A landscape with many valleys, sampled at points; each row gives a point and its height.
A ball rolls from a point to the lowest of its 2 nearest points, and stops where none of them is lower. Distance is the straight distance between rows; heights are no part of it.
K_457: [104 127 125 87 116 96 79 84 85 99 64 68 74 109 90 124 111 106 83 101 135]  (h 656)
K_233: [81 60 86 118 121 100 100 112 122 111 99 125 81 75 101 69 58 96 108 99 138]  (h 532)
K_131: [90 99 111 109 81 115 116 112 122 107 91 101 121 126 124 118 97 88 86 118 122]  (h 341)
K_904: [99 93 121 127 86 123 109 113 102 124 90 125 77 104 103 111 101 94 102 114 126]  (h 418)
K_962: [127 93 113 122 111 154 100 125 69 89 86 114 80 127 124 103 74 98 78 99 77]  (h 259)
K_291: [117 139 122 114 88 113 79 139 115 106 86 93 109 115 75 113 80 106 100 118 89]  (h 729)
K_297: [55 134 122 88 92 117 91 82 133 72 94 68 83 111 133 91 99 87 106 96 109]  (h 195)
K_690: [115 110 113 77 119 120 100 72 94 97 102 90 79 115 97 95 89 106 91 93 106]  (h 505)
K_916: [70 122 94 101 81 124 99 85 122 76 95 81 103 127 127 106 102 95 90 101 103]  (h 267)
K_178: [80 97 98 115 106 92 107 99 107 74 123 106 127 114 89 92 118 88 102 121 72]  (h 191)
K_237: [132 100 111 109 98 123 89 75 73 114 102 119 68 121 130 112 95 100 64 121 79]  (h 394)
K_865: [127 97 91 81 118 62 88 69 84 82 105 72 98 83 103 87 114 99 106 85 83]  (h 385)
K_615: [83 98 91 105 93 82 99 89 138 120 88 100 74 76 78 92 65 89 115 92 142]  (h 607)
K_22: [79 121 136 72 116 77 95 80 106 120 63 61 85 102 84 122 109 91 81 102 144]  (h 667)
K_509: [107 88 116 114 138 93 76 136 95 114 97 89 92 104 77 80 84 89 82 138 86]  (h 804)
K_179: [66 95 106 113 115 81 113 56 115 71 105 101 85 104 82 92 98 66 102 108 120]  (h 638)
K_9: [109 87 101 75 109 103 97 103 106 147 113 91 118 106 109 90 89 95 75 135 76]  (h 285)
K_855: [116 82 80 92 92 96 105 107 89 129 100 104 82 60 69 97 97 118 129 67 115]  (h 474)
K_947: [94 104 104 97 132 122 100 125 86 90 95 109 147 90 98 88 101 123 112 102 90]  (h 512)
K_11: [88 108 83 97 120 88 101 99 88 60 96 89 108 62 90 69 103 99 145 59 83]  (h 405)
K_820: [96 76 71 93 95 85 118 114 117 98 111 101 120 94 79 96 96 101 115 86 116]  (h 351)
K_900: [80 94 100 116 99 87 100 102 124 73 139 122 117 100 114 65 100 92 117 99 64]  (h 50)
K_426: [94 101 73 131 110 85 77 108 88 65 100 99 89 67 81 76 110 110 133 81 77]  (h 333)
K_502: [84 102 138 84 136 100 102 78 91 91 107 97 106 87 121 88 117 98 116 109 105]  (h 584)
K_911: [98 96 77 96 90 87 88 107 87 113 103 86 91 86 104 100 125 115 97 112 73]  (h 327)
K_321: [100 133 105 89 89 94 93 128 99 113 58 70 103 120 67 139 104 112 77 110 127]  (h 693)
K_18: [110 72 120 123 133 76 91 131 114 114 117 118 106 108 58 85 72 71 83 130 100]  (h 829)
K_621: [134 114 139 116 81 87 80 120 100 119 123 132 127 85 125 96 108 122 116 96 77]  (h 511)
K_275: [73 100 73 101 94 91 95 127 105 130 82 78 93 83 83 99 110 106 98 129 91]  (h 389)
K_781: [87 101 113 116 63 114 118 124 112 117 76 103 88 124 106 137 112 89 84 113 137]  (h 376)
K_856: [111 101 94 85 102 122 94 78 82 101 104 91 65 123 114 99 98 103 65 106 87]  (h 452)
K_147: [127 95 93 104 88 80 84 103 78 102 122 115 113 96 110 104 121 119 89 114 56]  (h 262)
K_684: [79 77 92 100 112 89 100 119 134 108 87 91 93 89 104 81 54 94 107 104 147]  (h 585)
K_86: [129 79 101 90 87 86 116 88 87 104 101 108 67 93 83 112 113 98 114 67 140]  (h 586)
K_329: [102 117 93 101 82 108 97 79 83 92 90 100 98 106 108 136 120 111 87 110 107]  (h 318)
K_522: [45 108 100 94 80 104 128 89 122 93 112 98 85 104 77 105 111 71 113 101 104]  (h 564)
K_722: [110 100 129 83 105 79 125 77 84 80 115 121 103 74 107 84 127 98 133 63 80]  (h 577)
K_829: [94 94 91 118 100 96 94 62 135 121 105 124 89 88 97 84 55 85 100 105 121]  (h 535)
K_583: [137 87 82 79 85 92 109 85 85 114 113 116 68 82 85 96 92 111 118 51 109]  (h 533)
K_428: [116 103 46 117 102 114 93 88 95 83 88 102 118 120 94 108 74 107 67 104 95]  (h 435)
K_480: [91 114 85 137 58 102 113 93 115 94 106 134 81 108 62 120 99 87 109 102 102]  (h 446)
K_433: [91 77 65 126 107 107 103 83 115 107 98 124 91 86 97 84 68 97 101 94 127]  (h 462)
K_903: [107 119 98 86 70 122 107 111 97 101 94 97 95 119 108 127 107 114 98 94 105]  (h 264)
K_674: [109 75 66 73 99 69 120 94 102 104 132 103 135 87 82 88 100 103 114 69 79]  (h 263)
K_959: [106 100 69 105 121 73 85 77 101 93 104 88 124 82 92 83 97 104 100 105 82]  (h 304)
K_283: [93 84 49 91 88 120 120 111 115 124 92 90 105 127 85 108 66 87 61 109 98]  (h 393)
K_658: [81 120 127 81 110 91 99 123 112 123 55 69 95 123 74 125 99 96 75 107 154]  (h 679)
K_953: [88 94 98 45 94 78 122 76 122 99 111 67 101 94 120 89 93 76 116 63 113]  (h 315)
K_984: [101 119 105 102 88 118 97 95 116 112 93 99 144 116 121 119 89 107 91 126 94]  (h 302)
K_969: [121 105 132 112 104 87 77 99 75 121 104 116 113 66 121 101 128 127 118 111 83]  (h 524)
K_906: [133 114 108 95 116 82 80 82 68 84 82 75 67 110 80 123 120 110 83 102 117]  (h 641)
K_414: [104 87 81 77 101 118 114 110 104 133 101 84 121 129 112 108 81 88 61 127 88]  (h 334)
K_740: [117 93 77 131 111 79 75 115 77 87 116 124 116 69 84 86 110 124 113 83 70]  (h 251)
K_251: [112 108 86 120 92 151 99 109 97 103 82 114 91 119 119 104 61 107 83 100 91]  (h 321)
K_266: [120 82 61 99 99 73 91 120 91 98 126 106 137 87 79 86 107 121 105 86 59]  (h 172)
K_928: [126 83 107 93 100 88 101 95 74 102 88 95 61 104 86 117 125 108 90 95 130]  (h 618)
K_413: [106 102 75 127 110 123 92 101 101 75 104 113 108 120 102 86 74 96 84 105 79]  (h 411)
K_782: [148 80 104 119 89 95 89 80 72 127 106 135 83 105 128 122 100 110 70 114 94]  (h 350)
K_719: [86 84 82 126 101 89 109 92 94 66 102 100 109 115 105 102 125 90 90 117 102]  (h 275)
K_311: [38 91 89 104 107 95 116 86 124 65 111 95 92 97 95 85 102 71 113 105 101]  (h 600)
K_155: [105 142 103 112 71 99 83 145 118 116 58 77 97 114 90 126 87 118 96 114 112]  (h 709)
K_226: [115 98 111 85 98 97 112 106 78 79 114 117 96 95 108 96 128 119 122 70 88]  (h 558)
K_380: [67 118 121 81 90 105 132 82 97 88 113 103 82 81 69 102 117 75 139 76 91]  (h 525)
K_303: [111 105 107 79 99 105 97 116 77 90 91 80 123 96 136 114 130 133 110 85 106]  (h 541)
K_203: [104 102 101 117 89 107 94 117 124 106 131 127 130 108 112 79 77 100 96 101 58]  (h 197)
K_915: [91 133 116 105 90 115 97 122 118 97 108 98 111 119 75 101 92 87 103 127 76]  (h 754)
K_492: [80 103 84 106 95 105 111 55 118 71 90 97 110 124 125 111 97 87 76 94 136]  (h 311)
K_703: [143 93 111 131 95 84 73 91 75 117 122 143 102 94 119 107 97 111 78 105 72]  (h 313)
K_100: [82 79 88 91 116 91 118 73 86 69 103 95 111 98 107 99 128 94 99 90 114]  (h 217)
K_436: [88 94 75 147 117 136 101 127 109 86 85 122 113 111 83 87 52 89 90 112 91]  (h 480)
K_735: [89 91 53 122 91 136 120 117 112 104 81 116 118 123 83 112 59 89 77 102 102]  (h 444)
K_862: [104 82 113 131 68 91 88 120 110 123 115 121 89 97 140 88 119 98 103 125 77]  (h 477)
K_490: [110 105 84 51 84 70 101 74 109 103 104 56 91 83 130 85 104 92 117 65 84]  (h 371)
K_744: [110 114 121 113 125 107 82 106 87 85 90 100 112 92 87 94 106 113 116 105 108]  (h 486)
K_391: [112 119 63 122 86 97 86 88 91 84 78 100 105 112 94 130 97 114 80 109 103]  (h 372)
K_382: [106 100 125 104 67 88 98 121 106 119 132 127 104 92 128 92 124 113 119 102 66]  (h 498)
K_635: [109 106 138 78 118 104 111 78 97 86 113 96 77 119 77 102 101 83 107 91 124]  (h 542)
K_736: [96 82 108 115 70 104 104 128 100 129 97 110 85 89 123 106 123 104 108 116 106]  (h 454)
K_665: [71 84 92 87 127 96 109 61 99 64 93 78 103 115 116 99 107 83 80 86 139]  (h 265)
K_761: [82 113 93 116 75 95 120 81 104 87 111 123 90 80 53 113 106 84 134 81 97]  (h 506)
K_611: [76 121 140 78 120 109 107 81 103 81 97 82 96 100 94 100 106 85 120 89 119]  (h 567)
K_705: [58 117 124 69 96 118 112 108 101 107 105 84 70 80 73 95 111 86 135 88 94]  (h 492)
K_541: [101 107 113 83 108 116 99 130 80 112 94 101 143 83 129 102 127 141 115 101 85]  (h 528)
K_310: [124 100 126 83 93 125 105 142 91 121 97 98 105 122 107 114 102 108 93 109 94]  (h 198)
K_495: [122 110 69 63 100 68 86 67 106 97 100 56 105 100 112 91 88 103 98 78 84]  (h 426)
K_148: [90 89 141 68 130 82 118 65 86 103 121 115 101 73 106 80 120 92 119 93 86]  (h 595)
K_375: [98 101 111 109 140 96 97 93 88 67 104 111 109 77 78 78 98 107 131 82 107]  (h 453)
K_561: [64 112 123 61 91 92 103 80 125 85 103 60 87 91 147 87 102 77 118 75 107]  (h 257)
K_26: [62 100 111 92 113 106 96 106 103 114 96 86 70 78 90 83 104 96 117 113 103]  (h 449)
K_268: [127 78 102 72 82 96 111 150 106 136 95 77 111 122 110 109 102 103 86 112 114]  (h 242)
K_80: [106 102 100 125 88 119 100 121 110 107 102 124 140 108 131 98 87 106 95 112 81]  (h 261)
K_566: [101 91 76 83 95 94 117 120 95 105 96 95 99 82 53 110 103 107 126 66 122]  (h 420)
K_182: [116 95 86 75 127 93 88 82 100 121 114 90 128 91 103 85 88 112 87 111 79]  (h 213)
K_960: [111 101 100 83 100 110 95 90 87 92 81 80 130 106 144 125 122 123 86 89 138]  (h 553)
K_42: [124 90 128 98 110 101 103 95 79 110 116 136 104 88 119 92 120 123 104 96 86]  (h 538)
K_716: [132 73 112 123 122 124 91 128 69 100 79 105 74 116 121 98 91 98 75 112 101]  (h 303)
K_14: [96 106 96 128 77 88 102 90 116 88 102 108 93 123 89 113 106 83 91 119 105]  (h 364)
K_13: [96 110 116 111 109 111 84 122 90 101 110 101 89 106 84 91 109 97 95 130 64]  (h 780)

For each start below, name the point where the ball stops.
K_42 => K_900
K_904 => K_900
K_303 => K_266
K_761 => K_900
K_13 => K_266
K_906 => K_266
K_611 => K_147
K_311 => K_147

Call two points neighbours if one is among the 2 nearest of the other. Go from one point of each pair to the other, from neighbour to neighbour, staying as low as possible. Name the highest point that can't be avoided.
K_182 and K_310 => K_414
K_413 and K_182 => K_428
K_962 and K_147 => K_237
K_100 and K_900 => K_719
K_266 and K_413 => K_960
K_100 and K_182 => K_495
K_900 and K_297 => K_492
